Each row is a point on a tangle of strands that fork, close into loops and nearly touch. The rows are in no order.
Points whose rows are less than 42 apart are linked; no others are. Some points are linked to none.
q_526: [  7  23   7  -7  30  -3   3   2 -13  14   6 -13   2 -50  -2   2  20 -12
 -14   6]
q_881: [ -4 -16   9 -34  -1 -26  -9 -22   6  -2   0  14  -3   6   9 -33  16  -5
   6  38]
q_78: [  9   5   3 -13  11  18   8 -17 -30 -17  -2  -5  -9   4  22   9 -19  -3
 -15 -39]
q_41: [-20 -15  32  -2 -16  -1 -35  -7  30 -25  -1   8 -34   6   2 -19 -10  -7
  46  20]
q_298: [  3 -24   6 -38  10 -12  22 -34 -22 -15  -1   2   8  -1  22 -30  21 -11
  -1  12]
q_685: [-22  10 -12  62 -15  -2 -18  36  21  16  10   5   4  14 -30  19 -18 -31
   4  11]
q_338: [ -3   0 -14  20  -1  -5  16  15   8   4  10 -18  12   5  -9  25  -4  11
 -21  12]
q_440: [ -1   5   5   7 -19  40  21  14  13 -26 -28   5 -16  15  14 -26 -48   4
  34 -20]
q_465: [  5  -9  -4 -45   9 -17  16 -33 -26  -1   8  -4  23 -10   4 -12  38  -6
 -16  -6]
q_594: [  7  21   2  13  11  10 -16   4   8   4   9  -7 -13 -12   2   9 -14  15
  -7  -9]
q_559: [ -1  -8 -17  12 -10  -1  21   7  10   8   6  -4   9  19 -12  36   2   7
  -6  -1]
q_273: [  1 -20   0 -13 -26  -3  10 -19  10  14 -10  16  -3  34   8   6  14   3
   8 -13]
q_749: [ -1 -10 -23  21 -29  18   6  23  -7   8 -16  30  17  48 -17   5  -3  16
  31 -19]
q_659: [  5   4   6   2 -15  29  16   2  -1 -22 -19   2 -11   9   8 -16 -29 -11
   9 -41]
q_347: [ -9   9  19 -17  25 -20 -17   4   8   3   8   5  -5 -38   0 -22  16  -9
  12  28]
q_264: [ -4   3  21   4   4  17 -12  -1  -4 -34 -13  -6 -28  -9   8 -10 -23 -12
  24 -16]
q_827: [-16   2  19 -21  20 -23 -24   1  19   2  12   7  -5 -28   0 -30  18 -10
  17  40]
q_920: [  6 -32  12 -29  13  -6  13 -33 -13 -19  -3   1  -5  -6  24 -31  13  -5
  17  26]
q_641: [  0   2  10   6 -22  32  13   7   7 -25 -27   5 -16  13   9 -25 -35  -7
  23 -30]
q_311: [ 11   8   4  -3  -8  32  13   0 -17 -23 -17  -5  -7   5   7  -6 -32  -7
  -4 -58]
q_190: [ -1 -28 -13   5 -22  -5  14   1   6  18  -6  25  15  39  -9  16  19  11
  26 -15]
q_904: [-16  11 -16  59 -26   7 -14  48  13  20   0  17  17  22 -31  23 -21 -24
  -7  -2]
q_645: [ 17  -9 -11 -33  -5  -2  16 -30 -24   1  -9  -2  20  13  12  13   0  15
 -21 -16]
q_341: [ 10   5  -1  -3   6  -3  -8  -3  12  12   7  -3   2  -3   0  -4   3  13
 -12  14]
q_954: [-15 -12  22 -12   2 -20 -31 -11  19 -13   5  13 -19  -5  14 -28  -4   1
  30  38]
q_397: [  4   1   0 -39  24 -15  18 -25 -26   3  12 -13  15 -25   2  -6  40 -10
 -17  -8]
q_975: [  2  21   4  29   5  15  -9  13  22   5  10 -11 -15  -8  -9  15 -14  10
  -3  -9]
q_550: [  9  11   1 -22  27 -10  10 -12 -28   2   1  -8   5 -28  19 -10   9  -5
  -9  -8]
q_213: [ 16  25   4  15  25  11  -9  15 -14  11   5 -11   1 -39   5  10  -7   6
 -15   3]
q_663: [-17   1  27   3 -12   8 -27   0  19 -25  -4   5 -35   0   2 -18 -16  -9
  37   1]
q_38: [  5   6   7  -1  28  -4  -6   1 -10  11   7 -20  13 -36 -17   4  30 -11
 -24  15]
q_677: [ 21  17  -9   1  22  14   1  -1 -30   3   6 -15   0 -18  14  20 -14  10
 -18 -31]
q_996: [ 11  11   1 -17  17  -6   1 -14 -16   2   4  -1   9 -12  17 -10   4   4
 -11  -3]
q_741: [ 11 -16 -10 -49  -3 -17  16 -34 -20   3   5   1  31 -11  -7  -4  42   2
 -21   0]
q_793: [ 17   1 -13 -10  -9   8  13 -14  -6  -1  -3 -11   6  15   2  24  -8  11
 -13 -35]
q_514: [-12 -20  -6  -3  -8 -31  -3  -2   5   1  11 -17  25 -11 -32  10  45  -7
 -39  29]
q_874: [ -3 -24 -20  17 -29   5   6   6  -6   9 -13  34  22  47 -13   7   8  13
  31 -20]
q_191: [  8  25  -5  17  -2  22   1  10   5  -3  -3 -12 -11  -3 -10   7 -23   6
   0 -44]
q_374: [ 14   4   3  -7   1  31  15  -9 -29 -24 -12  -6  -6   5  11   4 -28  -9
 -13 -58]
q_769: [-17 -16  23  -9 -10 -15 -31 -11  27 -16   5  10 -30   5  11 -22  -7  -2
  32  32]
q_584: [-10  -6   7 -18  -1 -20 -22  -5  32  15  11  17  -8  -3   3 -26   7   2
   5  42]
q_895: [ -3 -27   8 -13 -29   4  16 -14  10   4 -14  23 -10  40  16  -5  14  -4
  15 -14]
q_666: [-13  -5  -1   9   7 -29 -13   7   5   6  11 -26  20 -18 -30   4  33 -10
 -36  26]
q_328: [  1   0 -29  27 -24  25   2  34  -6  11 -19  25  12  50 -18   7 -18  16
  29 -18]
q_269: [ -5 -16 -23   4 -13  -6  29   9   3  11   1  12  17  28 -14  40  11   6
   0  -3]
q_259: [  0 -20 -18 -19 -15 -16  17   1   3   9   0  -3  28   3 -16   9  34  17
 -26  24]
q_774: [ -3  13  -1  35  17  -8  -5  25   5   8   7 -28   8 -17 -11  11  -8   8
 -27  17]
q_989: [  5  10   1 -30  29 -11  15 -15 -27   2   6 -15   4 -32   9  -7  29 -13
 -12 -10]
q_412: [-10 -16  10 -17 -18 -15  -8 -16  27  11   0  20 -20  28  10 -15   7  -3
  13  14]
q_743: [ -1   3   8  -1  25  -8 -11  -5  -5  14  12 -20   7 -35 -22   5  44 -14
 -27  24]
q_391: [-11   8  23   6  -9  15 -12   4  12 -29 -12   3 -29   0   0 -16 -23 -12
  28 -14]
q_382: [ 20  21  -9   2  16  23   0  -1 -33  -2   1 -19  -4 -13  11  22 -23   8
 -19 -50]
q_81: [-13   1 -12  46 -15  -3   1  26  18  11  12   3   4  19 -22  29 -11 -23
   1   9]
q_699: [-11  -3   8 -10  -8 -12 -18  -8  35  16   9  15 -20  11   4 -12  -1   5
  11  27]
q_276: [ -1   6  14 -10  22 -12  -3  -8 -20 -13   0  -2 -13 -28  28 -15   1  -5
  17  11]
q_763: [ 17  27  -5  10   4  28  -1   5 -17  -7  -7 -15 -13  -7   2  14 -23   4
  -8 -58]
q_285: [  1  29   9   8  11  13 -20   3  -2  -7   4   0 -21 -14   8   5 -17   3
   0 -19]
q_938: [ 12 -11  -2 -35  -3  -4  14 -34 -22  -4  -6   2  10  15  21  -3   1   5
 -14  -4]
q_538: [  1  -5  -2   7 -36  20  16   0   7   3 -19  16  -7  25   6 -16 -10  -7
  22 -28]
q_439: [ -1 -27 -19   7 -15 -11  22   6   3  11  -2  25  23  35 -14  33  16   9
  16 -15]
q_227: [-11   3  -3  36  -2  -1  -9  14  32  15  16  -9  -8   4 -17  15 -11   1
  -1  20]
q_629: [-11   8 -18  50 -26  12  -1  47   4  10  -3  22  22  25 -29  26 -14 -17
  -4  -8]
q_507: [  8  11 -14  22   9   4  11  15  -1  -2   9 -22  10  -2  -4  29 -12  14
 -28  -8]
q_918: [ -3   8  17 -13  22 -19 -10  -6 -10  -3   7  -3  -9 -35  16 -18  10  -7
  19  21]
q_725: [ -4   9 -29  32 -22  30   3  49  -3   7 -19  29  15  53 -25  22 -30  15
  18 -17]
q_151: [ 19  15 -12  10  21  11   5   6 -16  -1   5 -21  10 -10   6  22 -10  19
 -25 -13]
q_106: [  8  10   3 -10  12  -5  -6  -9   1   8   5   2   2  -7   7  -9  -2   7
 -11   7]
q_372: [  2 -17  -7 -24 -19 -12  10 -15  12  22  -4   7   5  29   6  10  18  15
  -1   9]
q_44: [ 13  24  10   8  26   1  -6  12 -11  12   3 -10   2 -49   8   7   2  -5
  -7  10]
q_782: [-10 -17 -17  -8 -16 -23  15   4   2   4   3  -6  32  -4 -23  12  36   4
 -34  23]
q_686: [  7 -25  -2 -40   2  -7  23 -36 -28 -15  -5   4  13  11  23 -19  12  -6
  -8   8]
q_356: [ -7 -22   5 -34 -13 -21  -6 -22  13   3  -3  22 -12  25  14 -22  15  -6
   6  33]
q_170: [ -4  21  14   3   9  11 -21   1  -9 -19  -3  -2 -30 -15  10   0 -23  -4
  11 -19]
q_693: [ -5   3  -9  22   3 -11   5  17   9   7   7 -23  19  -6 -13   9   2   8
 -30  21]
q_444: [  6   5   5  -7  19  12   3 -13 -31 -19   0  -4 -16 -13  26  -3 -14  -4
  -1 -20]
q_738: [ -4  14 -26  43 -26  27   4  53   2   5 -10  24  15  35 -28  17 -27  -3
   9  -8]
q_384: [-10  10  -2  45   2   6  -8  19  27   9  14 -16 -13  -7 -16  20 -17   2
  -2   5]
q_155: [  7  25  -4  20 -14  21   4  10   9  -3  -8  -8 -10  -2 -10  -7 -24  -1
  13 -44]
q_4: [ 10  22  -1  34  21  11  -9  22  -4   7   4 -25  -3 -26  -1  19 -14  11
 -23   5]
q_83: [ -9 -21  23 -16  10 -20 -19 -19   5 -13   1   3 -14 -14  16 -31   6  -3
  33  41]
q_838: [  7 -16 -12 -26 -11 -10  11  -9   7  15   3   1  17  12  -7   2  23  17
 -14  21]
q_863: [ -2 -26  18 -23  14 -10   2 -30  -7 -17  -3  -1 -12 -14  23 -31  11  -2
  27  33]
q_700: [-15  -7  13 -22   3 -25 -27  -4  31   8  12  18  -5 -13  -4 -35  14  -1
  13  47]
q_383: [  2   8  11  -7  20  -1  -1 -11 -26 -15   0  -1 -17 -20  28  -6  -9  -3
   8   2]
q_825: [ -6  -3  -3  15   5 -20  -5  12   9  10   5 -24  20 -18 -18  -2  19   0
 -31  27]
q_972: [-1  2 -1 14  1 -1 -7  4 28 16 11 -4 -5  2 -8  5 -6 11 -4 18]

A piece is two or more points that can be reached from each other along the links. Count, over all rows, the pieces, the separate loops (a circle has one, a figure eight two, a Y none), the forks (points with three links) and the tips (points with one).
pieces -> 3
loops -> 0
forks -> 2
tips -> 8

A tip is a point with one link. Name the tips that can be reached along the links from each point below, in the order of the rows.
q_863 -> q_645, q_741
q_584 -> q_881, q_440
q_273 -> q_895, q_743, q_81, q_155

A fork is a point with three links, a tip a point with one. Leave the first point through the second and follow the links. Name the first fork or tip that comes.
q_83; q_863 -> q_645
q_213; q_44 -> q_743
q_259; q_838 -> q_895
q_276; q_918 -> q_881
q_507; q_151 -> q_155
q_341; q_106 -> q_741

Name the points in between on the shortest way along the links from the first point to the second, in order.
q_972; q_975 -> q_227, q_384
q_685; q_725 -> q_904, q_629, q_738
q_774; q_559 -> q_693, q_338
q_4; q_743 -> q_213, q_44, q_526, q_38
q_629; q_190 -> q_738, q_725, q_328, q_749, q_874
q_412; q_444 -> q_699, q_584, q_700, q_827, q_347, q_918, q_276, q_383
